A landscape with many valleys, sampled at points; each row gives a point and its height.
From any point a ball rolls to the lowest of the 2 points nearest to it. It stops when none of these is lower. Distance is the straight distance between rows; heights are no part of it.
<334>: [131 153 170 137  89  84 142 106 127 160  91 130  94 130 139 135  97 145
 136 108 101 108 111 141 108  98  73 116]  (h 629)
<1116>: [ 80 148 178 184  73 148 126 106 118  92 100 178 179  78 152 120  95  98
 146 111 142 154 165 149 109 164 183 110]  (h 221)
<505>: [119 149 157 120  98 124 113  68 129 134 110 139 156 129  92  89  97 103
 143 125 115 124 130 158  90 115 143 150]  (h 304)
<1104>: [120 158  89 191 157 101 135 198 134 126 112 117  93 115 131 107 124 165
 169  91 147 105 145 119 163 170  69 134]  (h 305)
<1463>: [122 146  78 186 163 129 121 183 103 118 154 110  96 117 131  88 124 141
 144 101 158 115 190 102 153 180  91 155]  (h 283)
<108>: [124 158 167 106  87 126  94 123 128 125  56  80 167  98 138 141 128 155
 125  70  80 123 107 116 151 155 158 105]  (h 706)
<207>: [101 128 161 153 116  83 189 132  87 166 149 128 133 164 163  82  61 104
 115 100 137 136 150 179  96 166 114 152]  (h 524)
<1550>: [193  81  63  77 175 185  99 158 190  94 121 131 127  56 102 158 168 123
 178 131 115 151  96 137 172 113 115 130]  (h 105)
<54>: [ 97 171 161 190  65 113 151 111  89 150  81 107 129 156 183 122  47 130
 111 113 102 128 168 132  78 141 106 139]  (h 411)
<1443>: [ 68  91 184 175  96 154 129 115 127 125  91 166 192 109 145 153  93 151
 166 127 143 166 132 117 105 120 176  64]  (h 257)
<354>: [130  97 181 144  93 144 149 110  65 152 120  95 167 132 211 143 110 153
  83 124 102 138 162 103 100 143 159 103]  (h 751)
<1718>: [189  76 117  80 145 177 120 121 156 113 131 156 132  53 129 157 153 112
 175 148 140 155 116 125 156  94 117 108]  (h 80)
<1032>: [140  79  38  96 190 148 121 166 179 108 172 157  89  62 103 151 147 113
 163 164 173 151 119 149 169 105  91 152]  (h 125)
<1922>: [138  91  93 142 165 157  97 122 149  97 125 140 142  59 113 110 119 133
 205 151 157 143 157 114 139  98 138 135]  (h 389)
<1285>: [ 98 139 148 188 118  98 165 164  88 129 135 115 132 110 206 107 107 157
 156  95 127 123 145 136 136 158 128 117]  (h 454)
<538>: [ 62 134 184 188 100  84 173 151 122 106 154 185 134 159 143 148 118 100
 115 143 181 133 152 130 122 153 141  96]  (h 170)
<90>: [172  97 117 129 103 161 113  84  94 106 129 153 119  42 131 118  95  89
 152 142 162 140 195 147  99 122 113 130]  (h 344)
<215>: [191 135  33  78 175 159 110 190 123 102 142  94  75 105  95 116 162 129
 103  88  91  95 100 176 149 147  81 159]  (h 85)
<1260>: [122 121 177 152  92 112 173 126 144 158 101 118 140 165 174 148  78 134
 145  90 116 153 130  99 114 138 111 111]  (h 296)
<998>: [137 106 113  62 138 147 121 105 154 167 109  86 157 190 117 143 137 149
  89 111  98 145  65 131 123 125 159 124]  (h 222)
<561>: [ 62 111 108 183 139  99 137 158 117 124 129 150 113 155 115 158 124 147
 111 154 207  99 131 119 107 117 129  78]  (h 464)
<767>: [123  75 139 125 152 140 158 140  99 127 184 144 151 104 169 143 168 123
 124 133 151 143 121 130 148 143 169  90]  (h 120)
<1189>: [125 143 114 136 137 140 110 130  79 123 123  66 149 143 145  69 112 145
 129 101  84 111 155 127 121 152 157 153]  (h 679)
<1509>: [184 113 155 110 123 154 116 104 159 123 100 150 130  62 128 141 151 135
 187 116  95 139 105 117 144  96 116 104]  (h 55)
<1606>: [180  95  71 123 172 150 105 168 191 117  90 119 128  79 105 174 148 141
 169  97 141 119 102 111 162 123  95 103]  (h 127)
<620>: [106 133 150 125 120  88 138 119  56 145 144 115 133 129 160 100 122 121
  66 133 141  91 140 176  94 141 150 125]  (h 169)
<174>: [133 125  98 152 145 136  99 105 130 139 110 146 108 112 102 135 124 144
 145 172 162  95 129 118  94  81 102 111]  (h 534)
<1620>: [ 92 147 186 128  97  75 185 127 140 158 121 140 146 176 136 100  62  92
 147  82 131 150 108 176 118 150 117 155]  (h 499)
<1719>: [151 115 143 136 158 165 127 106 141 140 155 138 162 126 150 102 163 148
 188 141  74 153 113  97 143 115 155 127]  (h 256)
<401>: [110 144 139 136 149 127 131 111 159 130 163 152 136 174 105 111 162 119
 137 156 116 134 115 105 133 116 163 148]  (h 276)
<447>: [ 80 148 213 149  89 101 152 106  98 131 127 147 169 136 170 119 138 135
 108 136  91 132 127 142 114 137 178 118]  (h 172)
<1102>: [ 70 136 190 201  74 114 162  95 145 121 109 210 149 124 129 147  78  92
 173 155 146 154 152 133  85 107 123 105]  (h 404)
<730>: [100 100 181 128  95 136 110  73  85 147 112 152 164 132 131 161 136 139
  66 180 139 103 130 114  71  97 150  82]  (h 672)
<1629>: [174 108 103 111 140 163 111 110 117  86 175 153 103  50 111 114 113  82
 164 173 165 149 199 121 133 105  95 172]  (h 347)
<1283>: [170 134 117 108 157 174 105 117 131 127 133 112 152 115 136 128 198 152
 158 148  44 131  83 103 156 115 150 130]  (h 227)
<1868>: [ 80 141 146 204  83 111 173 142  92 146  90 132 137 142 194 137  38 122
 142  99 145 131 158 142  82 144  99 107]  (h 375)
<1458>: [ 77 135 114 171 142  99 136 160 108 147 128 119 112 187 128 123  94 153
  91 128 187 101 136 130 100 138 117 121]  (h 452)
<1447>: [ 80 136 168  90  80  88 128 110 118 178  94  52 148 200 148 147  95 160
  67 124  65 131 103 138 125 112 153 159]  (h 314)
<330>: [ 88 143 155 217  91 121 148 116 137 110 105 182 122 140 130 152  69 105
 159 148 176 142 181  96  93 124 103 105]  (h 388)
<1531>: [160 109  84 115 177 152 143 134 112 145 215 148 103 157 132  97 168 111
 128 159 135 140 131 125 142 139 118 164]  (h 168)
<1078>: [118 101 165 104 126 130 150 119 143 133 141 143 166 133 132 120 118 100
 132  93 154 162 133 139 137 161 174 125]  (h 201)
<611>: [149 161  81 119 158 150 124 123 137 129 158  92 120 236 105 124 163 130
 105 151  72 141 106  88 131 133 140 166]  (h 226)
<268>: [173 179  74  95 135 129  94 143 153  78 111 101  97 141  34  97 133 107
 140  90  97 117 126 136 153 135  96 162]  (h 289)
<1232>: [ 51 133 187 139  73 111 123 108 109 162  94  92 172 198 167 146  92 167
  71 134  90 125 128 118  91 117 157 136]  (h 370)
<772>: [172 117  53 109 177 161 121 141 176 122 161 145  73 144  65 118 125 106
 144 146 160 149 131 124 147 113  81 174]  (h 550)
<152>: [100 123 160 175 124 102 163 163 133 116 158 159 103 155 153 166 143 119
 124 132 176 135 154  87 155 150 113  96]  (h 208)
<663>: [109 119 142  79 104  98 141 111 142 178 104  85 141 195 140 165 115 160
  63 107 104 133  79 134 120 116 142 117]  (h 260)
<470>: [188 132 129 118 133 140 132 104 119 111 180 168  85  90 101  92 126  78
 155 153 126 138 187 137 126 113  81 181]  (h 338)
<1459>: [206 133 124 109 146 167 138 131 121 124 169 132  91 134 155 141 185 115
 130 158  82 117 118  82 154 115  83 134]  (h 655)
<1553>: [168  83  85  54 163 146 139 159 154 133 152 124 109  94 121 122 142 112
 130  57 127 132  87 181 160 141 118 135]  (h 160)
<934>: [ 78 172 176 182  81 117 142 133 117  92 113 157 139 121 158 110 102  99
 136  98 146 133 171 136 115 177 156 126]  (h 196)
<309>: [ 89 135  95 115 146 117  92 114 165 114 104 138 134 136  58 108 107 114
 134 147 192 123 122 150 112 107 154 144]  (h 564)
<919>: [153 161 150 110 118 109 142 102  82 147 150  79 127 158 159  77 130 146
 123 129  23 133 125 137 135 114 143 167]  (h 803)
<739>: [100  87  64 169 178 129 123 172 118 122 178 139 118  51 129 118 121 142
 184 114 178 123 163 134 161 141  95 136]  (h 413)
<1002>: [111 134 134 140 117 130 114 103  99 109 139 135 142 143 108 104 111  97
  83 144 170 113 183 130  87 143 158 148]  (h 229)
<1017>: [ 98 118 182 161  73 159 115  78 142 121  73 173 192  89 130 136  73 112
 162 126 143 174 147 136  97 133 169  97]  (h 239)
<1785>: [117  96  65 113 169 145  95 159 108  99 158 130 124  68 117 142 170 124
 109 164 201 106 134 141 144 127 150 115]  (h 153)
<1558>: [121 154  98 120 134 121 104 150 146  78 159 145  96 109  82 124 137  84
 115 145 196 133 177 114 163 157 125 168]  (h 254)
<720>: [ 89 153 169 164  76 112 138  84  73 144 110 117 161 164 152  95  64 115
  84 144  92 115 167 158  59 135 144 157]  (h 441)
<803>: [151 154 141 107 117  91 147 155 159 125 118 131  89 137 124 169 158 117
 103  99 144 121 106 110 161 149 100 109]  (h 58)
<1203>: [110 138  88 117 161 144  96 131 110  99 163 118 146 125 100  78 151 111
 122 134 147 122 141 137 135 148 179 165]  (h 200)
<1323>: [163 151 106  90 126 130  93 108 156  97 112 135  99 106  49  89 105  95
 159 111 129 128 137 155 127 104  96 160]  (h 298)
<1671>: [ 95 132 157 136 118  73 176 159  96 164 138  84 139 166 185  87  77 143
 112 104 109 134 123 181 127 143 142 156]  (h 546)
<1255>: [136 135 134 170 124 115 134 133  84 151 109  83 114 125 195 130 130 195
 127 138  80 103 138  90 118 106 107 115]  (h 498)
<325>: [104 110 151 119 136 103 150 128  89 137 177 154 135 114 144 124 158 107
  86 139 166 104 130 165 126 139 161 112]  (h 147)
<576>: [ 39 151 197 171  50 120 102  97 114 136  65 149 181 127 133 167  99 153
 103 131 117 116 122 133  80 120 161  87]  (h 457)
<48>: [142  83  53 128 188 152 136 157 131 136 207 158  97 113 129 136 161 122
 144 164 171 138 130 133 149 118 101 149]  (h 148)
<1420>: [147 101 112 123 147 172 116 114 158 103 138 131 157 121 112 115 129 109
 170 134 140 169 162  90 146 139 159 149]  (h 372)
<315>: [ 86 126  80 149 167 105 129 168 146 142 121 103 131 161 128 121 126 160
 123 106 175 110 106 136 132 147 139 121]  (h 435)
<99>: [105 138 159 152  89 137  92 106 135  91  90 159 140  96 113 174 143 120
 110 170 165 123 159  85 117 116 151  95]  (h 255)
<209>: [157 117 101 106 167 147 152 139 111 143 198 114 117 180 163 128 187 127
  93 158  97 136  89 120 139 138 143 149]  (h 193)
<1584>: [161  70  82  71 166 161 117 140 159  93 164 160 112  37 129 169 148 101
 166 191 177 158 123 143 174  82 102 127]  (h 103)
<36>: [149 109  87 134 172 114 163 180 140 127 161 154  76  97 139 182 175 137
 146 143 145 113  84 130 167 118  70  89]  (h 118)
<1896>: [113 165 181 125  65 128 101  95  96 117  75  94 161 108 145 124 123 136
  91  94  87 122 138 124 116 159 168 121]  (h 698)
<838>: [168 130  90  91 150 166 108 126  84 132 143  53 146 154 140  99 149 149
  96 117  60 121 117 114 136 137 158 145]  (h 670)
<273>: [115 131 164 135 117 113 122 141 128 141  73  95 167 101 162 155 154 186
 138  97  85 127  87 117 159 136 158  77]  (h 716)
<972>: [143  88 123 137 152 146 139 152 135 141 102 103 161 114 180 170 152 179
 144 106 113 129  99  96 156 134 144  73]  (h 727)
<1249>: [ 98 133 178 135 100  48 193 136 114 164 133 147  97 165 147 155 100 125
  94 118 153 120 112 161 120 125  93  98]  (h 149)
<1121>: [181 116  75 100 168 127 153 173 151 148 143 138  54 139 127 159 155 145
 104 116 124 111  79 154 140 112  61 123]  (h 113)
<1751>: [139 139 132 108 119 124 123 134 115 125 107  98 143  83 137  78 115 132
 167  59  97 121 119 171 141 146 138 136]  (h 102)
<1916>: [127 156 145 129 104 113 139 131 121 110 129 127 131  95 142  80 101  91
 161  53 122 141 152 168 147 182 131 154]  (h 138)
<26>: [133 144 155 160 134 128 142 122 124 132 137 133 130 131 159  97 141 144
 181 121  84 132 142 105 140 132 131 135]  (h 275)
<953>: [101 115  71 111 168 111 128 168 152 127 146 117 131 130 116 135 152 126
 110  83 179 125  99 154 159 174 155 124]  (h 449)
<1682>: [176 123  77  85 165 142 121 120 166 111 165 166  65 120  60 119 137  89
 144 184 146 133 124 158 123  79  75 173]  (h 545)
<589>: [186 153 128 123 139 127 145 121  93 136 175 145  65 139 107  80 129 103
 127 133 108 121 158 141 128 137  65 168]  (h 327)
<1216>: [142 134 106 148 146 150  98 120 101 143 113  77 137 155 163 128 156 190
 114 156  64 101 132  67 115 111 130 127]  (h 515)
<512>: [ 87  73 117 119 152 133 120 129 178 100 118 154 162  71  99 148  92 117
 179 142 211 179 138 142 148 109 163 116]  (h 274)
<1857>: [130 104 175  97 105 167  86 101 141 139  85 153 190  86  97 157 142 150
 129 137 136 159 102 115 124 114 186  83]  (h 465)
<150>: [ 92 145 135 188  98 115 141 134 159 140  82 150 117 152 113 129  52 120
 169 111 176 133 151 117  97 125  81 114]  (h 368)
<1732>: [168 104  66 164 170 148 106 164 154 128  94  98 134 117 134 133 129 165
 174 100 121 110 138  88 141 137  90 115]  (h 157)
<938>: [ 80 101 151 128 117  92 151 122 163  93 136 189 135  85  97 159  90  78
 161 145 216 171 151 161 147 122 140 115]  (h 259)
<1248>: [ 90 123 153 124 121 112 119 104 151 160 100 143 144 135 113 182 159 171
 130 151 117 110  66 119 112  74 131  78]  (h 660)
<1089>: [ 80 124 122 164 177 141 124 141 164 120 152 150 165 158 128 118 178 157
 145 157 119 140  98 104 143 131 193 117]  (h 303)
<1702>: [ 71 175 198 195 104 109 160 144 103 110 153 148 149 180 172  83  98 106
 126 123 111 139 180 123 117 172 148 163]  (h 130)
<111>: [130 126  67 152 176 109 154 181 135 152 127 100  87 177 143 150 141 167
 104 111 140 124 106 117 144 148  98 124]  (h 417)
<1370>: [225 125  71  82 155 192 127 164 137 120 151  97  84 140 141 148 186 118
 118 143  60 113  91 107 153 136  79 141]  (h 661)
<1528>: [102 103 132 120 143 157  92 126 150 128  89 133 184 115 108 160 158 162
 118 141 143 130  98 103 137 125 190  80]  (h 474)
<721>: [120 140 159 141  93 115 132  86 144 130  97 163 132  95 106 107  76  86
 166 100 148 139 140 176  98 123 118 136]  (h 288)
<1670>: [139 121 191 113  86 162 107  71  87 129 120 153 159  94 139 153 152 123
  81 163 110 126 148 107  97 122 162 101]  (h 677)
<1329>: [122 122  69 139 191 138 130 159 187 123 138 136 139 150 105 160 187 146
 150 146 132 154  71 114 155 138 162 128]  (h 331)
<1982>: [ 88 166 128 203 114 108 129 177 116 140  70  71 137 165 175 115  80 175
 144 103 119 117 153  94 121 155 111 129]  (h 264)
<784>: [138 161 176 127  97 106 125  94 123 143 115 137 110 133 131 148 145 134
 113 139 103 109 114 106 117 104 106 115]  (h 639)
<1572>: [125 140 122 119 108  92 118 138 129 161  71  74 116 131 142 123 101 180
 122  95  91  99  96 150 121 105 106 117]  (h 615)
<829>: [103 165 151 159  98 134  98 111  98 112 105 107 154 143 143  96 119 139
 115 128  90 112 162 101 102 144 168 139]  (h 690)
<1328>: [155 167 112  99 117 107 124 111  86 145 132  55 103 181 114  87 106 161
 103 131  19 115 116 141 124  94 113 175]  (h 810)
<1424>: [172 136 156 109 114 136 141 107 120 133 152 153 102 123 150 160 189 113
 112 167 112 110 115 104 137  97 101 105]  (h 648)
<13>: [155 146 149  91  97 135 120  84 161 128 125 123 130 188  87 150 129  90
  94 121 118 144 136  88 124 127 119 145]  (h 290)
<736>: [126 132 149 118 121  71 179 157 148 148 135 149  81 151 128 149 116 114
 109  87 166 131 100 156 146 146  86 105]  (h 104)
<1423>: [158 135 126 151 113 106 146 142  88 136 112 117  83 106 172 135 107 140
 118 104 138 107 158 120 121 140  71 106]  (h 87)
<1747>: [137 113  84 141 180 158 121 155 189 104 146 134 147 134 114 140 174 121
 176 141 139 169 123  85 177 153 155 144]  (h 351)
<1180>: [ 35 145 218 181  59 101 138 101 129 135 109 173 163 172 145 164 102 128
  93 161 122 120 142 119  75 115 139 102]  (h 439)
<276>: [116 118  59 157 185 132 103 155 138 112 152 141 124  69 108 103 152 150
 192 138 151 119 128 144 153 120 116 145]  (h 400)
<1303>: [156  93 168  87 120 124 171 103 164 149 145 160 139 120 129 128 109  89
 158  84 141 169 120 159 138 133 129 121]  (h 228)
<832>: [ 75 163 197 150 106  74 156 117 123 126 152 168 132 160 134 132 157 121
  95 151 132 117 121 134 121 125 150 113]  (h 126)
<962>: [125 149 114 127 131 158  82  99 112  92 139 120 149 144  79  85 134 110
 112 167 134 118 169 108 100 123 179 159]  (h 214)
<1187>: [150 154 126 105 115 106 123 117  77 138 133  98  97 149 123 107 119 119
  70 117 117  90 139 142 106 133 111 151]  (h 194)
<1312>: [ 83 137 157 187 111 139 101 125 147 111  90 143 147 142 131 168 137 156
 124 163 143 114 155  59 106 116 141  83]  (h 272)
<1201>: [ 46 176 188 145  80  81 157 127 140 150  93 117 170 193 138 111  62 111
 105 100 121 135 116 164  96 143 140 153]  (h 466)
<1930>: [114 151 105 150 141 100 102 160 138  96 112 147 104  79 104 152 170 136
 135 150 174  86 119 119 152 118 111 107]  (h 155)
<1962>: [ 86 104  96 122 157 113 101 147 174  73 126 155 141  58  88 156 142 121
 162 161 208 149 122 137 169 108 152 121]  (h 285)
<217>: [123 133 161 133  99 122 109 105 103  85 124 168 129  54 119 155 153 104
 115 171 178 115 151 134 118 115 147 102]  (h 245)
<1829>: [ 93 130 157 143 129  98 143 140 166  88 153 188 113 121  97 164 148  94
 139 158 195 147 143 106 158 127 131 110]  (h 241)
<3>: [ 71 133 225 190  69 118 156  76 132 132 131 203 176 141 150 143 109 110
 139 167  98 150 148 125  76 113 144 109]  (h 420)
<1038>: [139  89  82  83 166 194  86 128 111 119 147 122 179 120 113 129 173 127
 100 178 148 135 106 122 131 131 202 123]  (h 179)
<1580>: [157 129  84 111 159 180  72 131  96 104 131 104 146 101 122 122 192 134
 109 176 123  98 119  98 129 121 154 128]  (h 195)
<1470>: [215 119  66  65 149 190 111 144 111 117 135  54 124 156 139 138 167 138
 103 129  31 119  86 111 141 132 111 140]  (h 664)
<602>: [104 140  84 159 164  79 171 198 124 175 130  88  88 175 159 110 101 190
 134 100 125 132  97 163 151 140  93 142]  (h 390)
<794>: [128  84 143 127 131 153 122 125  77 125 129 132 164  57 159 129 145 134
 119 120 153 120 142 140 125 138 172  77]  (h 93)
<513>: [176 146 112  52 107 149 122 100 140 123 131  85 125 208  78 140 127  96
  71 113  88 133 108  98 127 134 114 144]  (h 309)
<1385>: [111 126  91 139 140 107 105 159 107  99 147 151  88  49 115 143 150 116
 117 139 206  89 155 148 144 133 104 111]  (h 139)
<997>: [101 115 196 120  99 147 120  80 137 157  99 148 195 122 129 128 129 158
 152 117  91 163  96 123 120 121 183 110]  (h 453)
<1560>: [140 163  92 117 150 111 143 136 160 156 130 104  88 216  93 121 135 149
 117 116  87 137  86 116 125 127 103 156]  (h 252)
<1562>: [104 166 146 192 123  96 140 150  71 123 133 117 102 128 185 111 147 165
 119 146 115  99 155 110 128 142 124 115]  (h 479)
<1767>: [ 99 119 151 159  86 116 155 119 140 161  74 125 144 147 153 145  45 138
 151  87 152 132 127 136  85 124 100  97]  (h 339)
<776>: [187 138 118  55 121 166  92 107 188  89 112 135 131 103  61 136 158  87
 150 139 101 147 101 117 159 105 125 140]  (h 133)
<1331>: [103 174 193 177 106  99 174 131 105 144 145 128 127 175 177  85 111 133
 150 128  79 141 148 122 124 141 130 155]  (h 209)
<1110>: [121  81 148 144 133 149 144 140 103 144 131 108 165 147 195 153 135 173
 107 128 120 140 136  79 128 135 169  79]  (h 740)
<376>: [ 39 164 175 172  96  93 140 153 126 149 105 101 151 196 165 121  93 160
 105 130 112 117 118 121 109 123 150 130]  (h 418)
<1549>: [168 142 105 111 128 133  93 138 145 113  91 135 101  71 114 168 181 141
 128 144 132  82  92 121 141 100  95  92]  (h 174)
<1820>: [ 80 166 133 188 129  89 164 197 125 157 105  98 113 184 169  98  67 163
 147  91 138 129 129 135 143 160  92 150]  (h 333)
<935>: [139 118 126 162 121  98 153 146  90 119 145 161  75  76 142 164 140 132
 132 135 176  96 144 136 125 123  77  81]  (h 119)
<1780>: [171 116  65  90 168 150 161 175 137 134 192 118  88 156 163 161 191 116
  93 122 107 147  67 139 162 176 119 148]  (h 219)
<473>: [155 133 163  99 101 110 129  70 102 125 145 168 120 103 100 122 130  71
  88 175 150 108 154 155  87 108 115 143]  (h 225)
<1799>: [109 177 112 192 140  90 120 169 133 135  83 122  99 139 123 126 129 175
 152 119 132  90 121 112 142 127  81 115]  (h 328)
<872>: [132 116 146  82 114 150 124  76 186 154 125 132 153 206  94 157 133 117
 112 128  98 159  92  89 126 113 144 133]  (h 261)
<34>: [198 111  98  38 132 153 141 141 159 113 144 107 105 141 104 135 141  88
 107  66 109 142  94 152 158 148 112 142]  (h 175)
<1433>: [174 164 134  78 125 120 124 138 194 103 123 137 100 124  89 159 178  93
 126 112 117 136  84 114 175 134 111 130]  (h 100)
<492>: [184 144  68  98 154 131 132 155  85 135 138  58  78 164 122  96 123 155
  96 108  49 113 115 155 132 124  91 171]  (h 814)
<1140>: [139 169 130 131 141 136 128 107 117 120 175 130 111 203  92  84 143 111
 119 157 102 135 142  99 125 139 133 173]  (h 249)
<1477>: [172  84  91  86 133 143 122 128 108 126 147 137  97  79 124 136 123  92
  99 123 180 103 156 158 113 120  89 118]  (h 75)
<340>: [177 109  99 107 128 142 123 144  99 121 124 109  86  85 143 124 122 114
 111  82 149  99 158 131 133 153  82 126]  (h 56)
<1353>: [135 127 123  80 137 155  94  93 165 153 100 119 166 144  89 143 160 159
 135 121  69 135  49 132 131 101 158 120]  (h 188)
<298>: [118 127  71 117 167 121 117 139 193 129 128 140 103 153  56 114 108 112
 150 127 180 142 117 140 141 119 120 157]  (h 557)
<1087>: [140 114  92 145 158 149 107 110 122 160 125 116 122 144 138 124 148 169
 138 167 115  96 115  93  98  86 113 111]  (h 526)
<1759>: [142 115 149  98 115 120 123  94 102  98 156 176 128  57 107 135 138  63
 100 192 190 126 161 166 124 104 144 136]  (h 236)
<1907>: [113 163 141 140 130 112 105 108 160 140 116 145 108 160 103 166 170 153
 112 173 125  99  90  84 122  93 112 105]  (h 650)
<177>: [139  73  88  87 149 179  82 130 121 118 119 119 166  85 113 146 142 125
 100 143 195 130 132 125 123 130 178 106]  (h 167)
<235>: [ 98 102 114 165 152 111 150 155 107 135 164 137 129  97 157 112 118 140
 163 107 166 120 141 149 142 143 116 110]  (h 429)
<1852>: [129 121 191 128  85 109 162 100  88 165 131  90 144 160 210 136 100 149
  91 142  57 149 150 111 112 120 141 141]  (h 766)
<164>: [148 186  84 118 138 121 101 139 156 116 103  84 112 191  64 105 125 144
 133  88  75 124 107 106 140 137 106 159]  (h 277)
<304>: [133 123 126 119 128 140 100 127 117 117 102 115 149  79 127 115 128 135
 140 101 140 116 131 137 123 141 156 109]  (h 69)
<1058>: [127 131 152 119 113 102 164 126 105 170 150  59 124 206 187 119 114 164
 103 144  33 159 128 108 146 118 149 173]  (h 787)
<1150>: [190 101  42  91 189 154 143 187 143 138 126  96  63 121 122 136 132 160
 117  78  82 104  84 179 136 130  68 149]  (h 95)
<1049>: [146 108  91 121 156 130 115 119 140 122 148 164  85  90  84 124 131 118
 152 180 178 118 132 140 118  68  93 140]  (h 540)
<1736>: [ 77 106 215 135  91 144 122  63 135 159 124 181 197 158 123 147 118 142
 123 166  99 148 121 114  81 100 166 114]  (h 437)
<1515>: [179 119 115  75 138 118 158 152 139 140 150  89 103 169 142 123 126 110
 102  64 108 146 119 128 162 169 115 148]  (h 198)
<134>: [153  85  75  58 168 160  98 140 198  95 129 131 141  66  80 137 145 110
 169 129 153 176  96 159 174 114 155 147]  (h 123)
<914>: [149 132 182 107 102 153 119  66  82 139 154 140 159 152 137 126 156 104
  79 183  87 118 150  94  93 112 146 142]  (h 682)
<683>: [ 60 139 180 180 101 128 114 139 163 104  87 153 175 139 133 156 120 149
 147 125 137 136 129  85 130 131 172  86]  (h 286)
<140>: [209 135  73  87 147 162 110 165  95 108 129  87  70 103 129 111 139 124
 103 102 106  86 143 128 132 138  67 144]  (h 74)
<1911>: [133 165  73 143 149 131  95 169 131  85 136 110 104 124  87  97 133 111
 129 105 160 117 178 102 163 179 116 173]  (h 267)
<1713>: [114 143 113 150 125 114 126 125 124 107 157 155  99 133  92 106 104  82
 103 149 209 134 201 124 118 158 119 169]  (h 242)
<1658>: [161 136 132 111 137 115 142 124 143 135 135 146  85 125 105  96 117 114
 146  98 130 120 128 156 126 118  85 144]  (h 313)
<254>: [183 114 105  97 150 198  90  99 113 123 151 125 140 100 120 112 168 122
 143 179  93 121 122 105 122  95 142 131]  (h 207)
<509>: [148 123 139 117 114 116 153 130 134 152 121  92 125 178 161 131 101 125
 112  85 114 147 134 105 136 161 126 131]  (h 240)
<1003>: [141  82  88  71 161 142 117 146 159 118 148 137 127  45  99 112 143 112
 160  80 156 145 104 195 166 127 138 131]  (h 143)
<1190>: [196  80 122  51 113 174 117 104 131 126 133 140 114  98 111 148 130  81
  99 147 165 124 131 132 115 104 113 118]  (h 91)
<1874>: [ 72 105 161 147 106  69 169 126  80 156 126 143 133 146 153 165 105 135
  86 131 163  95 114 167  95 116 129  65]  (h 189)
<1566>: [ 64 100 166 145 109 115 120  96 123 154 105 153 162 149 110 172 124 160
 108 167 157 104 102 124  85  80 149  66]  (h 667)
<1332>: [145 164 145 100 115  90 125  99 108 131 146 147  90 147  91 108 141  88
  72 152 142  94 132 150 102 121 108 147]  (h 211)
<184>: [134 117  89 166 148 131 126 159 119 153  85  63 136 139 164 110  90 170
 149  85 125 117 148 104 126 150 113 124]  (h 202)
<1587>: [134 139  59 119 185 147 118 135  97 123 199 112 112 156 103  67 162 124
 128 138 111 119 122 151 133 150 148 186]  (h 185)
<494>: [161 139 137  64 107 170  65  86 160 117 100 118 161 123  75 146 163 122
 127 143  87 134  91  99 134 108 154 127]  (h 158)
<1791>: [110 139 150 113 121 126 124 127 151  90 148 141 150 104 107  98 129  81
 156  86 156 165 155 144 166 178 174 158]  (h 173)
<1076>: [126 140 143 119 104  85 142 146 104 162  75  54 129 117 181 102  83 176
 144  82  60 123 106 166 134 115 128 145]  (h 596)
<1581>: [119 130 120 114 141  86 152 152  96 162 124  52 134 137 182  76 110 174
 127 104  63 129  94 180 146 127 163 159]  (h 573)
<1065>: [119 117 141 116 116  93 143 111 171 117 129 183 108  80  76 112  80  87
 175 121 189 149 138 184 128 105 101 139]  (h 273)
<1096>: [143 136 176 142  85 154 124  53 129 122 121 148 161 129 112  95  93  90
 157 133  82 153 167 122  89 123 145 149]  (h 320)
<1634>: [179  98 157 127 103 155 136  64 121 132 129 163 133  79 130 123 102  92
 166 136 121 151 171 128  97 106 117 128]  (h 336)

For each start below, name the point where the ball stops.
<1328>: <803>
<1562>: <611>
<1911>: <1509>
<1670>: <803>
<207>: <803>
<99>: <304>
<1896>: <803>
<1629>: <611>
